The views of a scene show one set of named points, each view turned or mirrored, and shifted as a whole, with a little noise and some points left out.

Scene 1
View 1
J_172: [  0   0  -4 -10 -15  -9  -8  13   0   5  21  -7  16  -3 -12 -15  -7   1
   1  -1 -11   7 -15  -2  -3  14  -1  -4  14   4  -4   2 -13  10  -5   2
  -3   6  -1  -8 -12  18 -16   1 -28  -2   9  -5 -20  -3  -2   8   4 -16
 -12   1   4  11  -3  -2  -2  20 -10  -2   6  10]
J_364: [  2  -2  11   5  -2 -11   6  10  -9   1  -1  -3   6 -21 -24 -10 -17 -10
  -9 -19  -7   5   7  -1  -2 -10 -15  16  -2   4 -12  10  -9   7  14  -1
 -22   3 -15 -13  10   4 -11   3  15  -3  13  -5 -10   1   9  -3   2 -14
   6   1   0   6  -7   1   1  11 -16  -9   3 -15]
J_896: [  5 -20  22  -1 -20  35 -14  25  -6  -6  17 -14  -9  -6  -1  -2  -2  13
  -5   5   2 -16   5  17  -2  -8 -10   0   6  12  -6 -14  -8  23  13   8
 -25  -4  -3 -12  21  15  -7   9  -1  -4   9  14  14  23 -12   9  16  -4
 -13  16  14   2 -16  11  10  11  -5 -18   3   8]
J_438: [ -3   5   3  -3  -3 -12   5   6  -2   5   5  -6  15 -12 -14 -19  -8  -4
  -4 -15  -4  11  -5  -4  -2   3  -6   4  -2  -2  -1  11  -6   8   1   4
  -5   5 -12  -9  -8  -2 -12   0  -7   2   6  -9 -22   2   9   2   4 -14
  -1  -7  -4   7   0   1  -2  17  -5  -3   2  -2]
J_701: [  7  -3   8   7 -16  16  11   6  -1  -2  22  -9  -3  -4   8 -12  -7  13
  -1  14  -8 -17  -7  15  -2   6  -8   8  10  -8  -5  -4   0  19   2   7
 -10  -8  -5  -7   7   6   6   8 -10  -1  15  -2  -4  16  -9   3  -4 -13
  -5  -6   0   7  -5   1  -3  17  13  -4  -5  12]
J_282: [ -3  -2  -2  -6 -11  10  -5   8   5  -1  16 -11  12  -2   3 -17   3   7
   3   2   1   1 -13   2  -2  10  -3  -4   6  -1   2  -3  -5  12  -7   5
   4   0  -3  -9 -13   1  -9   2 -27   2   6  -1 -18   8  -2  10   6  -9
 -11  -2   3   9  -1   2   1  17   6  -3  -2  17]
J_434: [-11  -1   2  -5  -3  14  -7   1   9   2   5 -10   9  -2   5 -20  16   4
   0  -1  17   9 -13   4   4   2  -5  -9  -5  -9   8  -9   3   9  -7   3
  15  -8  -6  -9 -14 -16 -14  -3 -27   8  -5   3 -22   7   2  15   7  -3
  -6   1   3   5   9  12   4   8  17  -5  -3  22]
J_751: [ -2   0  20   0   1 -11   6  -4  -3  16  12   9  -5 -11 -16   0 -18   3
 -12   8  -6 -10  -2  13   2 -10 -11  19   3 -13 -15  -3   2   0  14  -3
  -9 -18 -17 -14  13   7  -7   0  12  -9  15   2 -11  -7  -4   5  -1 -15
  16   5   7   6   0  11   1   3   4  -8   2   4]
J_118: [ -7   0   4  -5  -2  -3  -3   6   2   2   2  -4  15  -9 -10 -17   1  -4
  -3 -12   4  12  -5  -1   1   0  -6  -2  -4  -2   0   4  -4   6   1   0
   1   2 -11 -10  -9  -9 -14  -2 -11   5   2  -3 -21   1   8   6   7  -9
  -1   0   1  10   2   5   1  13  -3  -5  -1   5]
J_660: [  0  -2   1  -6 -11  -4  -6  16  -3   1  14 -10  14 -11 -12 -15  -6  -2
  -1 -10  -7   7  -7  -1  -2   6  -3  -2   7   7  -3   6 -13  12   1   4
  -8   8  -4  -9  -6  10 -14   1 -17  -2  11  -7 -17   3   3   4   5 -14
 -11  -2   0   9  -3  -3  -1  20 -12  -5   3   1]
J_969: [ -6  -3  14  -1   0  -4   0  -1  -2  10   7   3  -1 -12 -13  -5  -7   1
 -11  -1   2  -3  -2  10   1 -10 -10  10  -1  -7  -8  -6   2   1  10  -3
  -6 -13 -16 -13   7   0 -13  -2   5  -5   7   6 -13  -3   0   8   5  -7
  11   8   7   4  -2  11   4   1   4 -10   1   6]
J_331: [ -2  -4   9   2  -6  13   4   2   2   2   8  -5   0  -8   1 -11  -2   4
  -7   2   3  -6  -3   9   1  -5  -9   6  -2  -8  -2  -5   2  13   4   2
  -2 -11 -12  -9   3  -6  -5   3  -4   2   6   2 -12  10  -2   5   1  -9
   3   0   1   6  -1   8   1   8  10  -7  -4  10]
J_458: [  1  -3  10   1  -4  -3   3  12  -6   0   1  -5   8 -18 -17 -11 -11  -6
  -6 -19  -3   6   5  -1  -1  -5 -13   8  -4   5  -6   7  -7   8   9   1
 -16   3 -13 -11   5   1 -10   2   5   0   9  -5 -10   6  10  -2   6 -13
   0   0  -1   6  -6   4   1  12 -14 -10   3  -8]
J_225: [ -3  -6   9  -2 -10   9  -6  10  -2   2  13  -7   4  -6  -6  -8  -3   5
  -4  -3   1   1  -4   8   0  -1  -6   0   4   0  -4  -6  -4  13   5   3
  -9  -4  -9 -11   2   5 -13   1  -9  -1   7   4 -10   7  -1   7   9  -9
  -3   5   7   5  -2   7   5  10  -1  -9   2   8]
J_420: [  2  -4  11  -1  -6  -4   0  12  -5   3   8  -6   8 -16 -17 -10 -12  -6
  -6 -11  -4   5   1   1  -2  -3  -9   9   1   4  -7   5  -8   9  10   1
 -15   2 -12 -12   7   8 -11   0   4  -4  10  -3  -9   3   3   1   5 -14
   1   4   3   8  -7   3   1  13 -11 -11   5  -5]
J_178: [ -7   7   4   1  -3   5  14 -18  10  13  15   5   0   1  12 -12   2  13
  -5  21   4 -10 -17  16   4   5  -5   5  -1 -28  -1 -10  13   2  -5  -2
  20 -26 -12  -9  -9 -13   0   0 -18   0   7   3 -22   1  -5  12  -7  -7
  11  -7   1   8  13  11  -3   3  36   1 -11  28]
J_429: [ -1  -2   1  -1 -16  15  -1   7   4  -2  20 -11   8   1   7 -16   4  11
   3   8  -2  -7 -13   6   0  12  -3  -5   8  -8   2  -5  -3  16  -6   7
   4  -3  -2  -7  -8   0  -4   3 -28   2   8  -1 -13  12  -6   8   5 -11
 -10  -4   2   9  -1   3  -2  19  11  -2  -3  20]
View 2
J_420: [  0  -7   5   6  17  -9  10  -3  18  -5 -11   2 -11  -3   3   1  -4  13
 -11   1   0   0 -12   4  -3  13   5  11   9  -6  10   6   3  -2  11  -2
  -1   3  -4   3  -7   4   8   0  -7  -5   5 -15  -2   1  -1   8  -1  -9
   7   2   2   2   8 -11   6   8   2  -1   0   1]
J_458: [  1  -4   1   4  17  -8  10   1  13  -5 -10   2 -12   1   3   3  -2  10
 -12   7  -5  -2 -16   6  -3  12   5  11  12   0   7   6   6  -6  11   3
   1   2  -4   4 -10   3   9  -2 -12   0   3 -19  -3  -3  -3   8  -2  -9
   8   4   4   6   8 -15   9   9   4   1   4  -2]
J_282: [  3  -8  15  16  -1  10   3  13  20   2  -1   9  -6   7   7   5   8  16
 -12  -8 -12   1  -8  -3  -3  14  11  -6 -11   2  -7  12  -4  -4  -5   0
   0  -7  -9   5  -1   3   0   4  11  -1  -7  -5  -4 -14   0   4 -15  -1
   3  11 -10   8 -17   1  -4  -7   2   3  -3   6]
J_225: [  1  -6   8   7   9  -3   3   2  25   0  -8  -2 -10   2   6   3   1  19
  -5  -1  -2   4  -7   1  -5  11   5   0  -1   0   2   6   2  -2   6  -4
  -1   4 -10   4  -5   6   0  -5   7  -7   0  -9  -6  -8   4   7  -3  -5
   4   8  -2   4  -6  -5  -1  -3   4   0  -6   3]
J_969: [  2  -8  -8  -3  11  -8   1  -7  26   3  -6  -2 -10   0   6  -1   1  18
   2   9   4   5  -8  -2  -8  10   1   4   2   4  11   1  10   9  14  -9
  16   1 -10   5  -3   2  -2  -1  13 -14   1  -6  -7   6   0  13  -1  -7
   0   2   6   5   5  -6   0  -9  -1  -9  -7   2]
J_178: [  9  -2 -13   6 -10  16  -3   2  26  12  10  16  -3  10   7   0  11  15
  10   7  -7  -4  -1 -16 -14  15   1 -12 -23  11  -7  -1   4  21   7 -13
  37 -13 -10   9  11  -2 -16  10  32 -16 -16   8  -7   0  -9   6 -22   8
  -9  11  -1  13 -19   5 -12 -28   1  -9  -3   6]
J_331: [  1   0  -3   7   4   2   6  -2  29   5  -4  -2  -5   6   4   4   4  14
  -1   4  -4  -3   0  -1 -11  12   6  -2  -5   3  -3   2   3  10  12  -3
  11   0  -8   5  -3   6   0   0   8  -8  -5  -9 -15  -6  -4   7  -8  -4
   0  12  -3   5  -2  -5  -4  -7   6  -3   1   3]
J_364: [  2  -3  -3   4  23 -15  14  -5  13  -7 -11   2 -16  -3   3   1  -9   6
  -8  10   1  -6 -15   8  -5  12  -1  17  14  -5  18   3  11   0  18  -1
   6   3  -2   4 -12   3   8   2 -15  -7   5 -20  -2   7  -6  11  -2 -10
   6   1   7   3  16 -19  10  13   1  -3   8   0]
J_751: [  1  -6 -11  -5  17 -13   2 -14  25   1  -6   5  -9  -4   6  -4  -6  16
   8  12   8  -3  -2  -1 -14  11  -4  13   3  -4  20   5  10  16  20 -14
  19   0  -3   7  -3   3  -1   5  10 -21   2  -4  -7  17  -3   7  -4  -6
   3   2  10   5   6  -6  -5 -10  -4  -9  -3   4]
J_896: [ -9  -5  10  11  14  -7   1  -6  41  -3 -19 -22  -2   3  11   3  -1  30
   3 -11   9   4  15   4 -10   9  13  -4   3  -2   0   3   3   4  13  -7
 -18  15  -5   1 -10  15   2 -16  17  -7   2 -14 -28 -15  11   8   8  -9
   8  16  -8  -3   2   0 -13  -7   8   2  -9   3]
J_434: [  5  -8   5   5 -11  13   1  18  17  13   0   2  -2  11   5   6  14  16
 -10  -2 -12  15 -12  -7   1  10  12 -16 -12  18 -19  -6   3  -1  -4   2
  14  -9 -19   6   3   3  -7  -3  18  -3 -13  -4  -6 -23  -1  13 -10   1
  -4   7  -6  14 -16   0   6 -14   4   0  -9   0]
J_172: [  2 -11  25  17   9   7   3   9  16  -2   0  14  -7  -2   7   4   2  18
 -23 -11 -11   3 -15   0   2  16   8   4  -7 -11   8  21  -6 -14 -10  -2
  -8  -5  -5   2  -3  -1   7   7   5  -3  -1  -3  12  -8   5  -3 -13  -5
  13   3  -6   8 -12   0   0   1  -4   2  -2   8]
J_438: [  6  -5   5   8   8   2  10   7  10  -1  -2  12 -12   3   2   3   2   4
 -16   6 -11  -3 -21   1  -1  14   1   9   3   0   4   8   2  -8   3   3
  11  -7  -7   4  -6  -2   5   6 -11   0  -3 -14   7  -1  -6   9 -12  -3
   3  -1   0   9   1 -12  11   7   2  -1   6   2]
View 3
J_429: [ 11  -2  17  -5  -1 -14  -2   3  -2  -5  -9  -7  -5 -11  -4  14  -4  -3
  -8   3   6  -6   6   1  -8 -14  12 -15   1  -2   2 -15   9  13  13  -7
  10 -17 -11   2 -12  11 -10  -5   1 -14  11   0  -3  12   5  -8  20  11
   9  11  -6  -2   1  -4   3   6  -9  -1  -4   3]
J_172: [ 13  -9  19   1   4 -14  -6   3   7 -11   7   1  -4 -11  -7  17  -2  -4
 -13 -15  -4  -7   4  -6  -1 -10  19  -4  -9  -1  -9 -14  18   0  17 -13
  20  -7 -16  -1  -7   3 -14  -6   3  -8   0   8  13   3  -3  -1  24   2
  14  11   1   4 -12   8  14  -1 -19  10   8  -6]
J_118: [  8   3   5  -3  -4 -11   1  -3   0  -1   2  -7 -11 -12  -3   7  -4  12
 -16 -13   1  -9  -6  13   6 -18  10 -14  -8   2   5  -8  15   1  -1  -3
  16 -15 -23   0   2   4  -7   8  -3   8 -10   2   0  13   4  -7  25   8
  11   4  -1   5  -3  -1   8   6 -13  -2   4  -5]
J_364: [-12   7  -7   9  10 -11  -2   9  10 -15   9  10 -10 -16   4   0   0   6
  -1 -14  -6   0  17  18  19  -8  -2   2 -15   8 -15 -14  -3  -8 -14   2
  15 -11   1 -15  13   9 -10  11 -14  26  -4   9  28  -1  -3  -8  20  -5
   4  10   4   3 -25   6  12   3  -9   1  18  -7]
J_420: [ -4   4   1   8  10 -10  -2   9   8 -11   9   6  -7 -12   0   3  -6   4
  -1  -8  -3   0  15  10  12  -5   1   2 -13   5 -10 -14   2  -1  -6   1
  20 -11  -3 -10   7   6 -13   7  -9  15  -3   5  18  -1  -3  -7  22  -1
   6  10   4   3 -19   3   7   4  -9   3  12  -9]
J_438: [  4   0   5   2   1 -14  -1   1   3  -9   3   0 -11 -15  -2   8  -1  12
 -13 -20  -7  -6   2  13  13 -16   8  -7 -13   3  -6 -11  10  -6  -3  -2
  19 -10 -20  -7   4   6  -9   6  -8  15 -11   6  17   9   2  -6  22   5
  11   9   0   4 -12   3  13   3 -14   3  12  -5]
J_660: [  8  -3  13   4   4 -11  -2   2   5 -16   4   2  -6 -11  -3  15  -7   3
  -9 -10  -2  -8   3   3   5  -9  10  -3 -11   2 -10 -15   8  -1   9  -6
  22 -10 -12  -4  -4   7 -15  -6   0   2  -2   6  17   5  -1   0  24   3
  15  10  -1   3 -12   7  12  -1 -15   9   8  -5]
J_178: [ -6  12   8 -21   6 -13 -13   3  -2  18  -6 -12 -10 -18  -6  -4   4  -1
 -21  -5   0   6   1  13 -12 -26  19 -31  10  -1  24  -2  21  19  -1  -3
  -4 -19 -11   5  -2   3   4  19  -2 -21  13   8 -20  26  18 -23  19  11
  -3  12   2  -4  -3 -17  -3   9   1 -20  -1  -9]
J_225: [  3   1   3   4   6  -6  -1   8   4  -7   2   1  -4 -11  -2   4  -8   1
  -1   4  -1  -6  12   4   1  -5   3  -2  -6   1  -1 -11   8   5   2  -2
  16 -18  -3  -2   3   4 -13   5  -3   2   6   0   3   2   1  -6  23   3
   2   7   3  -1 -10   1   5   8  -9   1   3  -6]
J_331: [ -4   8   1   0   6  -9  -1   5   0   0  -3  -1  -9 -14  -2   2  -3   2
  -6   4   4   1  11  13   2 -13   4 -12  -5   2   3 -11   4   8  -6   1
   6 -17  -2  -5   5   8  -8  10  -5   0   8   2   0  10   7 -11  19   6
   1  11   0  -2  -7  -6   0   8  -3  -8   0  -4]
J_751: [-19  14  -4  -2  18  -7 -11  12   8   1   8   4  -7 -18   0 -11   0  -3
   0   1  -6  14  21  13   0 -11   5  -4  -2   4   6  -6   7   8 -14   4
   4 -16  12  -8  14   2  -6  21 -10   4  13   7   4   4   6 -17  19  -4
 -10  10  11   0 -22  -6   1   6   4 -12   9 -14]
J_701: [ -6   3  11  -4  10 -14  -4   8  -1 -10 -14  -3  -4 -14  -2  11   2 -10
  -1   5   7   5  19  10  -7 -13   7 -12   1   1  -6 -15   2  14   8  -4
   1 -13  10  -8 -10  19  -8  -3  -8 -13  25   1   8  13   5 -12  15   5
   6  19  -4  -6  -9  -7  -3   5  -1  -7   2   3]
View 4
J_178: [-14  -3 -19  -3  -8 -11  -1   9   9 -11   3   0 -13 -12 -12  -6  -1  17
   3  23  19  19  17   8 -14 -13   4  10  13  20   1  -1  16 -15 -11 -11
   8  22  -6  -5 -22  -2   1  15  -3  -8  29   2  -8  20  25  27  -3   9
   8 -14 -14  -4  12 -10  11  -4  -7   8 -15 -22]
J_225: [ -3   2   0   0   9  -2  -6   6  12  -3  -4   0   9   9 -12  -1 -12  -2
  -6   3   3   2   5  -5   4  -5   5 -11   9  10  -9   1  16   5   4   6
   5   5  -5 -13   0   2   2  18   1   7   9 -11  -1   8   6   9   3  -4
  13   3   7  -5  -5  -2  -6  -4  -9 -10 -18 -10]
J_420: [  6   2   0   8  13  -6  -7   8  12   3   1  -1   8  11   7   7 -11  -3
  -5  -8   4   0   7 -17  10  -3   8 -14  11  14  -8   3  26   2   5   9
  11   4  -5 -22   0  -3  -3  16   4  10   4 -10   1   5  -7   5   0 -13
  11  10  16  -8  -8   1  -1  -6  -9 -17 -16  -6]
J_701: [ -2  -4   5   0  -1  -5  -1  10  16  -7  10   8  10   5 -19   0  -7   3
   9  -6  16   5   6   2   0  -6  -9 -11  15  14   9   8   4   3 -12  10
   2  20  -1   1 -15 -10   7   2   1   0   9 -11  10  17   5  10  -8  -4
  13  -5  -2  -5   0  -5   0 -15  -6 -13 -15 -21]
J_282: [-11   3   1  -4   1  10   2   1  12  -4  -9  -4   7  11 -15   6 -12  -5
  -3  11   7   4   9  10  -5 -15   5  -8  12   6   6   0  13  -2   1   2
  -4  -1  -4  -7  -7   2  -1  16  -3   6  14  -7   5  12  16  12   3   0
  16   4 -10  -2   3   0  -3  -8  -9  -9 -15  -8]
J_118: [ -8   5 -12  -1   1   3  -8   6   4   0 -10  -9   5  11   5   4 -11  -6
 -10  14   5   9  15   2  -9 -16  12  -4   9   8  -3  -5  30  -8   4  -2
   3 -11  -6 -19  -6   3  -8  19  -6   1  12  -3  -6   9   9  13   1   0
   9   8  -6  -2   2   2   4  -5 -12  -4 -16  -3]
J_969: [  1   0  -6   4  11 -18  -6   9  14  -5   5   6  -1  -5  -5   1  -9  12
  -3   5  10   6   6 -12   4   2   4  -3  12  21 -13   2  19  -2   0   3
  19  23  -7 -18  -5  -3   4  18   7   4  15  -7  -5  10   4  16   1  -2
  11  -5  17  -8  -3  -6  -2  -2  -8  -8 -16 -17]
J_751: [  3   0  -6   6  12 -25  -5  10  15  -4  10   8  -6 -10   7   1  -5  16
   0   0  11   9   9 -20   8   3   5  -2  12  26 -16   3  22  -3   4   0
  21  29  -8 -22  -7  -6   2  18   8   6  14  -6  -4   8  -1  18  -1  -7
   6  -6  25  -9  -6  -5   1  -2  -9 -11 -14 -16]
J_434: [-16   5 -15  -2  -3   6  -8   8   2  -5 -16  -5   6  12 -21  -6 -10  -4
 -13  22   1   9  11  12 -13 -15   8  -1   7   4  -8  -6  20  -4   1  -1
  -1  -8  -7  -7  -2   8   0  21  -5  -5  18  -2 -12  15  20  17   3   7
  12   1 -17  -2   6   0   1  -3 -12   7 -20  -9]
J_458: [  7   6  -2   8  14  -4  -8   8   6   5   0  -3  11  14  13   8 -12  -6
  -7  -8   3   2   6 -18   7  -5   7 -13  11  10 -10   2  32  -1   6   9
  10  -4  -4 -24   1  -3  -4  12   1   8   2 -10  -1   4 -10   4  -1 -12
   7  13  15  -7  -9   4   3  -8 -10 -17 -14  -3]
J_438: [ -2   4  -5   2   7   4  -3   5   8   5  -3  -7   7  11  16  10 -11  -5
  -6   2   4   6  14 -11  -2 -16  14  -8  12  11   2   2  34  -6   6   2
   3  -6  -3 -26  -7  -2  -6  16  -4   7   7  -4   1   5   0   8  -1 -11
   5  12   3  -3  -2   2   5  -8  -9 -16 -16   0]
J_172: [-12   0  11  -9   8  13  10  -5  23   0 -10  -7   6  12  -3  17 -15  -5
  -3   4  10   2  10   4   1 -16  12 -12  12  10   8   6  20  -3   9   3
  -7  -1  -2 -16  -8   3  -4  24  -2  13  14  -7  12   4   8  11   8 -13
  17   9   0  -2   1  -2  -9  -7  -6 -24 -11   3]
J_660: [ -6   1   8  -1  10   9   1  -1  14   2  -7  -5  11  13   0  14 -14  -8
  -4  -2   5   0   9  -1   1 -14   9 -13  13   8   3   3  23   0   9   5
  -3  -3  -3 -19  -3   0  -4  18  -2  12   5 -11   9   4   2   6   5 -13
  12  11   3  -2  -1   1  -4  -7  -8 -20 -13   1]
J_429: [-11  -1   2  -6  -2   7   0   4  14  -5  -6  -3   9  11 -22   1 -12  -3
   1   7  10   4   7  13  -7 -17  -3  -9  13   9   7   2   7   1  -6   3
  -7   3  -3  -1 -11   1   3  11  -3   2  15  -8   6  14  15  12   0  -1
  16  -1 -14   0   5  -3  -2 -12  -7  -6 -13 -12]
J_364: [ 13   4  -3  11  16 -11  -9  11   9   7   7   0   9   9  22  10  -9  -3
  -5 -12   4   0   5 -27  10  -3  10 -13  14  17 -11   3  36   0   6  11
  16   3  -2 -32  -3  -6  -4  14   4   8   0 -11  -1   3 -16   1  -3 -15
   4  12  22  -9 -12   3   6  -6  -9 -21 -14  -5]
J_896: [  1  -1   7   2  16  -8 -11  13  15  -8  -1   7  20  12 -37 -10 -12   3
  -4  -5  -2  -6  -7  -4  13  10  -7 -19   8   8 -19   0   1  19   2  18
   7  17  -4   2   9  -2  10  11   8   4   3 -18  -1   9   1   2   1   0
  21  -7  16 -10 -12  -3 -15  -4  -8  -7 -21 -23]

In a view up to two points have been moved. Name them for each view, in the order of its rows, or write none.
view 1 => J_896, J_118
view 2 => none
view 3 => J_751
view 4 => J_969
